Points on a hilly landscape, in no order, each with its height.
A ball rolls from a point to the lowest of its 2 nearest points, and stops where none of them is lower. Distance is the straight distance between rows; heights are no part of it.
k_651 h=57.6: [  6  27  16  -6 -29  10  16 -52 -17  17 -11 -20  66  17 -25 -31 -37  54
  29   0   3 -15 -24]
k_90 h=34.8: [ -4  19  -7 -26 -17  27  13  -3  18   3   2  22  10  11   1  -7  27   8
  46 -14 -36 -11  -5]
k_419 h=60.1: [ 14  28 -10 -11 -29   4 -13 -20 -30   4  -7 -19  27  18  -5 -36 -46  66
  11  -1  -2  -2 -22]
k_140 h=53.8: [ -3 -31  -9   0  24  51  14 -30  15   5   4  34 -31 -19   6  -3  37 -33
  45 -47 -35  22  42]
k_559 h=19.9: [  8  -1  34  -9  24   0   2  22 -41  11   1 -57 -17  24  -7   3  20  28
  -2  31  37  32 -32]
k_484 h=30.2: [ 24  10   7   6  10  19 -22   8 -48  20  30 -40  15 -32  25  39   2   8
 -24  18  27 -31 -37]
k_287 h=73.3: [ -8 -13  63   8 -40 -15   1 -24 -27  -7 -13 -39  11  -1  15 -21 -13  19
 -23  28  27  31 -12]
k_694 h=27.3: [ 38  -7  16 -16 -15  -2  -7 -25 -33  24   8 -51  15 -35   5 -14 -18  17
 -15  13  25 -16 -24]
k_776 h=35.7: [-10  24  27   0 -18   4  -6  -6  20  -2  -4  13  22  -4  39  10   1  -7
 -12  33   1 -12 -11]
k_669 h=38.6: [-16  30   7 -20 -17  43   7 -31  31  12 -15   9  26 -12  12 -15  34 -11
  44 -13 -45  15   5]
k_306 h=29.5: [ 45 -24  15 -10 -20 -26  -4  -2  -9  -5 -10   2  -2  -9  25 -14 -21 -12
 -31  17  -6 -25  -8]
k_529 h=74.8: [-19   3  58   9 -15  -9   7 -43 -41  -5  -6 -57  23  18   0   9  -6  42
  -4  19  17  17 -45]
k_883 h=21.6: [-29  16 -17  19 -11  -2   3  32   7 -19  20  21 -41  41  -5  35 -16  30
  17  21   3  14  -5]
k_226 h=25.6: [-21  15  -1 -29   7  22  12  38  38   5   1  21 -21  41  -6  27  19 -20
  19   6   0   0  -1]
k_937 h=42.7: [ 25  12 -29   3  47 -23 -38   7  15 -20   2   6  10 -25  48  23 -14 -26
  -8  25 -28 -52 -14]
k_441 h=27.0: [ 19   6  16  -6 -24 -47 -11 -27  13   5 -14  -5  23 -14  13 -28 -24 -13
 -11  39  -5 -22   1]
k_702 h=17.0: [-35   9 -15  50  -5 -27   1  10 -16 -26  43   4 -30  19 -12  41 -14  37
  12  26  -2  23 -34]
k_193 h=43.4: [-33   3  -5   1 -16   9   8 -29  13  -5 -24  13  -4 -10   5 -45  17 -34
  -5 -46 -21  -3  42]
k_875 h=32.0: [ -1  19  28  -1 -19  19   1  -4   6   5  13 -19  24  13  18   7   0  36
   9  12  22   1 -22]
k_72 h=39.6: [ 11  18  20  15 -19 -14   8 -39  -4   3  16 -30  52 -32   5  43 -16  10
   4  33  27 -26 -14]
k_561 h=17.9: [ 26 -48  -4  -9  38 -15  22  46  35  11 -27  52 -17  16 -30  -5  25 -30
   2 -10  29  10  17]
k_768 h=17.5: [ -8 -19 -21  18  -6 -23 -19  -3 -76   9  33 -51 -32 -13 -19  35 -18  24
  -7   0  22  -3 -46]
k_92 h=42.8: [-14  10  31  15 -25 -12  12 -53  17  16   7 -26  64 -28 -15  17   6  11
   2   7  20  -3   5]
k_463 h=15.0: [ 52 -27  29 -30  57   4  -7  65  -1  -1 -16  20 -19  28 -17  18   8  -7
  -4  12  18  16   8]
k_353 h=8.9: [ 10 -22  -6   4 -10 -16 -22  15 -75   5  11 -31 -34  -2  17  19 -16  -3
 -20  12  13 -23 -44]
k_272 h=16.9: [-49  26 -18   2 -11  25  21 -30  41   0  13  14  11  -9   8  12  23 -58
 -54   6 -30  25  14]
k_673 h=31.4: [ 27   7 -17 -29 -31  -5 -27 -20 -50  34  -9 -47  -2 -24  -1 -22 -38  31
  -8  -6  21 -18 -38]
k_358 h=53.7: [-17   0  -7 -18 -45  -7  38 -53  -5  19  11  20  52  16 -46 -47 -12 -21
  24  -3 -25  -7  -2]
k_503 h=45.2: [  5   6 -34  13  27 -21 -58  32  10 -17 -16  10 -15 -27  31  21 -42 -13
 -23  17 -40 -23   2]
k_755 h=41.1: [-24  16   6  -7   0  52  -6 -37  26   6 -35   7  -2 -26  10 -18  30 -26
  42 -30 -52  37  46]
k_641 h=18.6: [  3 -19 -17  -9  19 -18  36  35  27  14 -27  21 -10  14 -32 -32  28 -27
   5 -20  44  19  30]
k_527 h=23.8: [ -1  29 -29  47  28  -3  -1  33  16   0  10 -12  -1  18 -24  33  -7  67
  31  13  24  55 -29]
k_440 h=28.7: [-11  29   9  -6 -12  10  20  -9  20  21  13  -6  18  49  -9  -6  -1  37
  33  -4  25   7 -22]
k_476 h=16.8: [ 21 -23   6   8  15  -4 -39  19 -77  11 -11  -4 -11  -9  37  26 -20 -22
 -40  20   9 -13 -40]
k_686 h=67.8: [ -8  -2 -10  11 -29   3 -38  34   5 -36  -9  27 -47  -5  -8  25 -57  15
 -20  14 -37  16   5]
k_390 h=20.2: [-51  17   0  -5 -24  18  34 -23  30  16  23  10   9  30  -8   5   6 -34
 -26  -2 -17  29   2]
k_590 h=9.7: [ 35   8  -8 -30  29  16 -16  81   0  -9 -28 -23 -24  13 -24  11  -6  32
  26   4  19  17   0]
k_227 h=70.6: [  0 -17   6 -28 -22 -27  22  24   7 -11  -1  37 -47  59  -6   8 -14  -4
  13  28  17  -5  -7]
k_544 h=52.9: [-15   0 -41   5  26  52  32 -53  -4  -6   2  20 -31 -22  12  -9  25 -40
  14 -46 -41  15  58]
k_365 h=10.8: [ -5   0 -26  28   9 -36   4   9 -39 -11  33 -27 -36  14 -25  30 -14  42
  10  16  21  15 -38]
k_228 h=18.0: [-12  37 -21  20  16  11   1  57  21 -12 -35   2 -18  17 -16  31 -14  54
  41  13  34  65 -16]
k_491 h=70.8: [ 32 -35  14 -34  -9 -38  29  33  16   2 -27  13 -45  43 -20 -21 -11   1
  15  16  27  13   3]
k_102 h=13.7: [  9  24 -20  -8  11  13 -17  75  28 -22 -28   1 -28  11 -28  20 -20  46
  37   3  23  40   7]
k_822 h=23.1: [ 22 -22  33 -13 -11  -8   4  -5 -41  17  19 -54  -9   9  -8  -2   1  32
  -6  18  35   4 -35]
k_32 h=45.7: [-48  30 -31 -11   9  34  32 -32  17 -34   8  -6 -14  10  -3 -23  21 -32
 -42 -34 -34  10  43]
k_574 h=48.3: [ -6   4   1  12 -20  -3  21 -43  13  13  20   4  33 -28 -10 -14  33 -18
  22 -23 -12 -15  11]
k_181 h=26.0: [ -2   2  18  21   0 -63 -15 -43  23   3 -16  -9  19 -16   2 -42 -12 -28
 -21  17  11 -26  37]
k_308 h=29.8: [-13   1   3 -19  -8  29  10  13  35   0   9  32   1  11   7  15  43 -18
   9 -10 -23 -20  -7]
k_299 h=42.3: [-36   8  -7  -3   6  34   0 -42   9 -13 -50   7 -16 -20  18 -40  19 -31
  21 -52 -34  14  57]
k_240 h=48.1: [-32 -16 -26  21  28  21  27 -15  12  -5  29  22 -10 -12   2   0  47 -47
 -21 -52  -5 -18  23]
k_429 h=16.6: [ 46 -56  11 -31  71  -6   0  60  22 -12 -20  46  -2  10 -29  14  18 -22
   7 -16  12  12  11]
k_697 h=26.2: [-27  43 -14   5   5  16  42 -19  14  32  12  -2  29  73 -36  12 -18  17
  37  -8  12  13 -20]
k_362 h=47.0: [ 35 -14 -48   5   5  -1 -50  43 -19  -2 -12   8 -20 -38  17  21 -34  -7
 -16 -17 -34 -21  -9]
k_817 h=52.0: [-25   1 -25  -3 -30 -21  46 -57 -10  10  20  19  38  -9 -50 -25  -6 -46
   6 -13 -21 -11  24]
k_620 h=19.6: [-19  -4   1   5  -5 -16  28  14  29  24   8   3 -10  19 -32 -30  27  -9
  -1 -27  37  16  21]
k_964 h=45.4: [  0  19   5   0  -8 -25  14 -59  16  11  12 -13  73 -37 -17   7  11  -8
  36   6  -4 -24  13]
k_262 h=50.5: [-18   8 -24   0 -12   1  36 -57  -3   7  13  20  17 -25 -25 -34  29 -47
  19 -18 -43  -4  27]
k_693 h=18.8: [ 30  -6  17 -37   8  22   1  25  36  14  -9 -21   6  10 -11 -24  47  39
  42 -11   5   6   3]
k_416 h=24.9: [ 38 -41  11 -22   0   5 -20  33 -39  -3 -10  13 -14   3  27  12 -27 -18
 -32   1 -10 -19 -23]
k_535 h=14.8: [ 33   7   0 -49   7  21 -17  51  16  -4 -15 -20 -13  15 -19 -17   4  53
  45 -21  -4   0   1]
k_49 h=46.7: [-41  10 -31  -2  38  39  38 -15   3 -25  12   0 -25   9  13 -13  32 -46
 -31 -49  -5 -12  33]
k_221 h=55.4: [ -2  19  18 -16 -41 -11  17 -51  -2  15 -11   1  65   7 -23 -45 -20  10
  22   6 -10  -7  -2]
k_99 h=25.3: [-14  -4  -6  17   4 -47  -4 -50  21 -10 -15  21   2 -16   8 -36   2 -50
 -19  -9  -2 -31  33]
k_784 h=71.1: [  3 -45  35   5 -14 -28  19  16   1   3  -1  17 -34  35 -14 -29   0  -2
 -17   5  26  10  23]
k_368 h=50.1: [-17 -15 -20  27  15  11  20 -39  20   3  19  39   9 -39  12  13  49 -58
   4 -23 -26 -16   9]
k_793 h=23.2: [-48  43  -6 -18 -17  28  38 -20  23  24  20   7  24  63 -19  10 -15 -11
   1  -5 -15  19 -15]
k_824 h=22.4: [ 43 -13  -2   1  19  10 -16  26 -21  -1  26  -9  15 -28  39  22   5  -4
 -22   7  -1 -43 -29]
k_229 h=71.4: [  0 -50  38  -3  18  -9  -7  42  -8  -6 -25  19 -21  28 -17 -40   7   5
 -28 -19  31   8  38]
k_931 h=71.9: [ 10 -43  61  -1   4  16 -29  30 -18  -6 -34   0   5   1   3 -33   7  18
 -43 -12   4  21  29]
k_863 h=17.7: [ 24 -32  44  10  30 -11   6  28 -25  16   6 -23 -12  20 -13  -3  28  17
 -17  27  49  27   7]
k_210 h=35.4: [ 13  12  11  15 -12 -12  -1 -12 -42  -3  32 -33  10 -23  18  45 -26  11
  -8  25  24 -22 -28]
k_482 h=21.2: [  8 -15  18  -2   3  -1  16  11  30  23  17 -12  10   7 -26 -32  44  14
  20 -22  28   4  11]
k_805 h=38.2: [ -5  -9  26  21   6   0   3  -9  26  -2   7  27  22 -22  30  20  21 -34
 -25  18   0 -25 -10]
k_758 h=41.8: [ 31   5 -47   4   7   3 -31  30 -11 -13  17   1 -10 -43  19  16  -5  22
   9 -17 -35 -27 -12]
k_519 h=40.5: [  4   7  -2  17  31 -21 -13  -7  37 -14   7  22  27 -21  47  35   4 -38
  -9  31  -8 -46 -19]
k_649 h=51.8: [-21   9 -26  34  37  19  13 -55  14  -1   1  19  -2 -46  24   1  38 -50
  19 -31 -30  -1  36]
k_159 h=13.1: [ 44 -38  20  10  22   1  -6   4  -2  -2  15   4  20 -40  22  -9  33  -9
 -16 -14  -6 -28  -8]
k_715 h=21.3: [-48  29  -9  29   8  21  10 -30  31  -2   5  -4  28 -29  16   6  29 -51
 -31 -25 -14   5  28]
k_884 h=69.2: [-23  11 -21 -11 -48  -3 -26  20   8 -40   0  55 -33  20 -12   7 -49  21
   1  23 -33  -1  14]
k_396 h=19.7: [ 32 -40   3  27  53 -20 -18 -23   6 -13  -6  19  29 -54  38 -12  22 -23
  -5 -13 -13 -21   6]
k_974 h=70.1: [ -8 -11 -12 -21 -34  -9  -4  16   5 -29  -1  59 -51  44  -3  13 -35   2
   0  22 -19 -25   0]
k_676 h=23.7: [-35  25 -23  -5  11   4   4  52  33 -15 -13  27 -41  46 -11  42  -6  -2
  26  23  25  19  -3]
k_557 h=72.5: [ 16 -31  48   5 -18 -10 -19  -3 -20  -3 -42 -23   4 -18  19 -45 -14  11
 -45  19  14  21  15]
k_537 h=62.3: [  9  16 -11 -11 -38   8 -26  21 -29  -8 -11 -19 -17  18  10 -10 -46  50
   0  -3  -7  12 -10]
k_345 h=34.1: [  6  18 -34  17 -12 -30 -39 -23 -46  19  12 -47   9 -35   2  23 -37  18
  -5  22  18 -15 -24]
k_479 h=16.4: [ 47 -37  36 -11  50  -8 -11  50 -40  24  -7  -5 -23  30 -18  10  17   6
 -25  25  23  37  -3]
k_372 h=44.7: [-48   8 -18 -19 -16  27  20 -12  25  -8 -14  -1 -20  23 -14 -25  19 -21
 -22 -37 -33  24  41]
k_913 h=30.4: [ 27   7   8 -15  -2 -33 -28 -36 -31  32  -7 -67  23 -31  11  12 -35   0
 -18  33  21 -25 -22]
k_879 h=35.5: [ 12  17 -42  15  -2   1 -15  35  10  -6  47  14  -3 -19  -1  16   2  43
  13  -8 -14 -15 -11]
k_706 h=29.4: [  4  16 -34  31   6   4 -11  28  10  13  46 -15  -3   7 -15  21  -9  65
  21  -5   8  20 -16]
k_122 h=64.4: [  6  16   3  -5 -17  16 -28  34 -16 -20 -17 -12 -14  -6  32  16 -31  18
 -17  13  -7  -5 -10]
k_270 h=66.2: [-23  18  11  11 -31  11 -41  39 -10 -44 -21  -3 -33   3  20  24 -45  25
 -13  21 -23  22   0]
k_458 h=23.5: [  0 -25   2  29  23 -27  -5 -23   7 -23 -11  33  17 -40  21 -23  16 -35
 -20 -25   5 -28  25]

Call two points neighbours if one is among the 2 nearest of the other. Go from one point of each pair to the other, from neighbour to neighbour, staying as low as possible. Name the highest point that can't be avoided.
k_353 and k_590 | k_210
k_272 and k_353 | k_362
k_463 and k_590 | k_482
k_353 and k_159 | k_306
k_353 and k_365 | k_768

Where does a ball stop that starts at each point below?
k_937 | k_272
k_574 | k_159
k_784 | k_159
k_537 | k_159
k_529 | k_463
k_362 | k_590
k_544 | k_365
k_140 | k_365
k_372 | k_365
k_441 | k_159
